Points on a hilly landscape, in no order, each with its height.
From any point a ball rolls to the lowest of the 2 points nearest to it. It stops when none of these is lower. Distance is the straight distance between rows; heights are no part of it.
Z389 height 580: [167 115  91  84 164 155 231 158 138 121 110 136 112 170 120 140  78 149
  99 128  79 141 125 132 112 106 109]
Z831 height 378: [117 152 137 164 125  89 109 117 149 155  63 148  90 112 136 121 165  95
 115 133 124  76 110 138 125 161  94]
Z411 height 571: [177  81  91  90 154 122 144 120 152  86 135 109 117 118 175 134 141 129
 174  88 105 119 122 127 114  95 154]
Z358 height 319: [155 150  84  96  99 150 208 143 146  76 181 136 132 146 166 191  80 159
  58 151  56 111 168 133 106 109  95]
Z935 height 572: [152 132 107 149 116  97 118  90 131 131 129 129  98  94 147 108 174  92
 176  97 171 149 113 157 123 126 155]
Z108 height 632: [ 59 167 160 202  81  82  62  83 110 170 176 149 121 108 114 121 151 128
 158 124 165 151 105 144 140 143  74]
Z326 height 527: [124 144 156 140 141 119 150 171 145 120 101 136 101  96 146 121 158  99
 152  91 158 130 116 160 114 168 112]
Z652 height 333: [ 81 125 101 184 139 115  44  87  91 168 189  91 156 109 122 132 149 101
 171 108 141 195  94 145 131  66 178]
Z585 height 626: [150  98  94 151 133 148  43  92 131 164 183 156 113 112 118  72 139  73
 151 141 192 147 131  96 151 141 123]
Z996 height 674: [141 132 142  95 104 150 180 121  96 112 127 131 126 167 129 146  81 191
  81 156 103 102 149 112 132 151 125]
Z753 height 393: [129 120 138  74 108 122 136 187 144 109  98 172 123 133 151 117 138 170
 120 121 129  93 159 139 122 159 104]
Z685 height 574: [102 106 139 131 142 136  56 116 127 177 174 136  89 134 141 101 155 116
 158 130 167 123 149  90 137 154 134]
Z72 height 637: [130 153 158 125 104 134 167 120 125 124  99 119 135 163 137 135 139 174
  65 105 134  93 126 125 133 161 111]
Z893 height 185: [ 69 143 151 122 134 148 156 166 106 124 118  86 122 129 150 162 145 140
 152  79 140 132 157 122 118 127 179]
Z139 height 608: [ 58 149 146 177 112 101  42  97 117 171 169 143  91 135 115 106 160 107
 157 111 172 122 133  91 128 135 110]
Z971 height 464: [ 96 144 148  88 144  99 115 186 115 146  88 155 115 125 131 113 158 138
 109 112 135 117 127 105 125 120 112]
Z964 height 286: [158 152 158 156 145 140 155 114 119 127 131 139  93  99 151 132 115  85
 149 173 111 100 142 138 133 190 121]
Z856 height 697: [164  84 139 105 139 180 124  98  83 133 179  88 181 148 149 122  92 165
 128 151 104 142 126 130 129 109 189]
Z124 height 497: [ 42 148 136 175  93  65  66  91 125 157 204 120 154 125  60 168 139 117
 139 152 151 202  78 183 124  94 104]
Z109 height 816: [ 55 114 161 114 101 124 120 142 102 131 102  70 162 157  84 175 113 164
 112  94 134 160 138  97 100  76 158]
Z786 height 215: [118 111  88 165 152 139  61 102 109 188 201 115 120 101 150 105 158  84
 177 119 126 172 111 140 129  91 172]
Z315 height 198: [106 144 148 135 162 128 105 145 125 109 132 139 141 128  92  95 132 146
 120 141 166 144 128 124 178 130 145]
Z839 height 520: [166  97 122 105 150 198  54 107  92 149 195 104 161 113 153  94 129  83
 146 148 123 139 130  82 154 116 164]
Z413 height 339: [123 150 123 181 125 121 106 103 142 157 114 164  68 108 142 123 141  70
 154 142 138  77 142 128 134 182 100]
Z982 height 478: [126 172 120 180 157 144 156 111 116 148 144 119 110 104 127 140 171 113
 107 136 113 159  82 168 131 123 151]
Z622 height 471: [149 138 139 110 131 101 158 172 148 120  40 159 134 123 170 120 131  83
 129  87 127  84 130 150 131 159 114]
Z655 height 613: [166 143 131 105 176 169 187 160 133 117 106 135 117 139 120 124 110 130
 112 175  80 126 126 136 122 124 130]
Z676 height 313: [142 121 109  81 115 127 171 196 149  97 100 166 145 150 129 142  99 164
  79 116 111 113 175 137 138 113  79]
Z260 height 638: [155 129 103 167 140 100 150 147 151 143  87 159  94  94 101 119 134 116
 134 158 139 128  91 197 127 141 124]
Z443 height 332: [117 115 128  97 148 148 135 139 124 100 122 132 167 156  82 115 116 192
  95 137 118 156 149 115 163 107 164]
Z230 height 202: [142 150 112  99  80 132 198 159 164  85 145 168 142 151 154 168  81 164
  43 109  98  95 174 144 126 140  55]
Z991 height 564: [124 143 134 145  97 105  69 156 120 156  95 181 113  76  94  81 152 126
 143 162 159 114 102 129 147 160 106]
Z433 height 541: [106 149 116 120 100  97  94 116 150 129 117 144  97 124 116 103 186  98
 164  80 175 112 128 105 117 151 156]
Z167 height 336: [163 145  97 114 115 122 213 161 173 102 110 141 176 150 173 151  94 121
  45  94 106  73 154 140 132 179  84]
Z483 height 512: [125  70 133 113 163 134  89  93 138 153 143 103 103 142 151 141 130 138
 153 146 130 130 143  92 134 129 155]
Z666 height 61: [ 68 146 170 132 131 151  96 151 109 124 146 121 133 129 124 119 153 160
 138 108 160 121 151 109 137 137 163]
Z617 height 212: [200 101  71  93 107 119 186 122 177  71  97 125 139 119 163 160  81 134
 135 125 112  77 158 132 116 137  98]
Z352 height 105: [128 151 149 138 123  73 127 137 144 101  66 114 132 130  78 123 141 102
 120 113 171 149  86 118 106  99 103]
Z920 height 211: [196 148 148 119 154 155 126 140 131 113 121 135 127 126 159 111 118  84
 151 181 111  76 155 106 114 147 104]
Z360 height 287: [115 131 131  87 116 128 184 165 131  96 118 109 123 128 162 150 153 137
 119  70 120 133 133 130 117 137 153]
Z503 height 403: [144 112 120 121 130  83 198 147 165 124  68 145 134 144 151 119  99  81
 106  77 119 111 114 161 126 196 133]
Z430 height 356: [123 142 117  99 144 112 192 143 136 111 104 115 138 177  99 152 108 179
  66  93 153 152 118 119 118  83 119]
Z670 height 320: [209 104  74 118  99 114 202 126 173  80 102 144 163 149 179 169  50 114
  72 130  81  82 151 168 112 153  88]
Z648 height 772: [ 90  98 137 112 116 162 126 132  93 157 120  68 173 159 133 173 109 194
 100 132 120 143 163  93 110 102 146]
Z247 height 622: [197  93 138 113 161 183  95  74 112 126 188 105 156 112 157  91 105 116
 168 160 107 129 109 131 120 118 175]
Z557 height 601: [103 148 150 118  97  84 150 127 158 107  72 116 142 161 128 146 162 137
  71  52 134  98 124 106 112 143 112]
Z793 height 634: [117 117 108 168 105 122  82 101 136 165 189 128 132  74  83 126 162  92
 162 161 166 180  70 130 147 113 106]
Z24 height 383: [109 133 114  86 111 148 167 146 134  91 157 113 132 142 186 185 118 153
 115 100 103 101 179  99 129 142 127]
Z17 height 676: [198  94  96 119 138 123 158 153 161 115  59 133 119 107 146 111 153 117
 132 154 123 116  97 179 107 127 133]
Z415 height 311: [205  82  93 116 134 143 168 112 155  83  88 133 132 121 108 123  75 131
 149 179 128 102 152 148 129 131 116]
Z286 height 659: [ 95 153 148 179 133  99 108 108 103 168 166 143  98  91 125 145 144 105
 164 147 136 153 120 144 147 155 122]
Z767 height 493: [166  95 101 118 179 132 146 116 122 114 155  79 128 121 163 145 136 166
 160  90 134 136  84 108 102  84 156]
Z173 height 371: [145 114  98 125 171 149 107 111  90 157 178  82 126  99 174 120 161 129
 163 114 121 140  93 128 103  83 172]
Z240 height 567: [ 80 162 157 123 108  81 106 128 140 101 113 115 124 144 122 138 173 110
 134  56 160 108 123 107 107 127 152]
Z510 height 458: [136 112 119  90 121 169 125  96 116  97 188  85 142 150 178 159 121 149
 143 127 110 101 186  90 124 131 160]
Z226 height 427: [110  89 131  98 160 114 134 118 134 120 116 113 124 151 116 143 127 164
 117 138 109 156 134 126 137 105 156]
Z734 height 420: [164 126 125  84  97 156 126 139 125  79 133 157 152 123 122 112 111 159
 116 156 122  99 195  85 155 142 100]
Z38 height 718: [116 107 132  94 116 169 165 124  98 137 155 103 155 181 144 176  65 198
  81 150  89 141 173 125 123 108 123]
Z612 height 549: [142 144 152 134 169 152 174 154 115 160 120 134 106 146 123 117 147 130
  90 151 105 164 106 166 117 117 137]
Z859 height 736: [ 58 193 176 209 122 106 139 137 121 139 113 155  95 113  86 121 131 143
 105 119 112 146  98 171 151 152  98]
Z626 height 197: [ 82 106 153 120 123 174  68 121 104 156 123  78 170 130 113 128 158 115
 127 124 127 155 136  66 143  76 164]
Z552 height 288: [171 142 156 115 120 185  70 129 123 113 128 168 136 126 126  58 112  92
 153 177 111  62 181  97 131 163 110]
Z340 height 751: [170 104 142  90 136 172 146 115 100 110 182  93 176 181 171 152  60 184
 120 172  69 121 156 132 116 101 160]
Z956 height 309: [182 124  79  88 126 104 208 140 142  87  85 130 125 133 150 138  88 133
 127  95 106 101 129 144 132 166 139]
Z619 height 598: [109 125 116 155  74  90  83 140 152 161 119 160 105  77  75 123 167  83
 175 150 181 146  93 123 120 125 100]
Z169 height 741: [ 96 133 178 163 140 118 136 106  92 144 115 109 112 132  79 129 118 122
 146 114 120 199 101 119 124  90 137]
Z350 height 754: [ 29 192 177 196 100  87  92 145 133 134 119 163 100  98  91 121 134 134
 120 100 115 120  73 151 101 149  72]
Z293 height 367: [101 106 142 129 147 184  47 121  74 176 164  93 163  96 123 101 149  81
 137 125 117 172 116  87 168 100 178]
Z93 height 675: [106 147 136 176 135  63 173 115 148 137 106 133 102 124  93 149 120 103
 115 124 162 160  77 189 112 141 120]
Z81 height 525: [ 86 121 158 133 112  75  80 155 135 137  79 170 106 114  95  92 137 149
 130 135 136 115 102 139 136 129 122]
Z875 height 603: [140 128 110 175 130 102  89 167 149 145  79 174 122  92  93  91 121 122
 142 183 151 114 118 190 168 142 100]
Z369 height 711: [ 70 165 173 184 126 110 170 136 105 153 126 123 101 133  80 143 119 134
 114 116 143 181 103 155 129 129 130]
Z919 height 426: [ 72 157 151 169 122  82  67 101  86 161 170 118 158 122  83 139 145 105
 140 137 140 191  86 154 132  70 162]
Z806 height 701: [ 95 115 162 167 150 146 112 103  88 176 152  90 128 100 117 144 133 132
 156 147 134 182 109 123 127 112 153]
Z489 height 669: [ 94 125  90 160  82 129  43  82 125 181 218 141 126 100  95  93 152  75
 169 128 172 186 109 119 146 121 110]
Z891 height 421: [ 93 167 142 158 129 117 132 100 123 145  94 140 105 132 126 130 178 116
 110 120  97 120 109 141 127 154 148]
Z148 height 384: [226 108 108 100 139 143 148 141 144  82  99 143 154 150 135 130  47 123
 143 220  82  90 151 140 103 121 101]
Z435 height 224: [155 132 120 114 121 102 175 143 147 121  49 133 134 164  82 128 108 130
  90 109 155 127 109 125 123 123  92]
Z876 height 470: [163 115  98  90 128 156 111 124 150  87 131 143 128 121 126  95 145 136
 160 140 149  93 173 110 148 147 144]
Z103 height 526: [175  88  76  82 149 169 113  98 141  90 179  98 145 138 174 123 117 138
 165 137  94 105 162  90 105 101 144]
Z19 height 357: [144 107 171 109 119 189  89 120 109 111 147 143 159 143 132  90 113 136
 121 173  83 103 169  78 164 138 112]
Z319 height 509: [149 123  81 119 112 126  96 114 164 112  91 137 104 111 115  87 170  97
 156 129 183  87 152  93 134 133 122]
Z805 height 480: [149 116 107  96 169 134 214 135 126 110 132  96 120 170 140 171  95 183
 103  92 111 152 107 127 104  90 111]

Call two points neighbours if one is among the 2 nearest of the other. Go from one point of each pair to the other, from neighbour to neighbour, staying as low as possible. Name the highest point that can't be avoided.
Z352 / Z617: Z655
Z230 / Z920: Z148
Z230 / Z617: Z167
Z666 / Z617: Z24
Z786 / Z666: Z411

Where does a ball stop that starts at each point below?
Z93: Z230
Z103: Z666
Z793: Z230
Z655: Z920
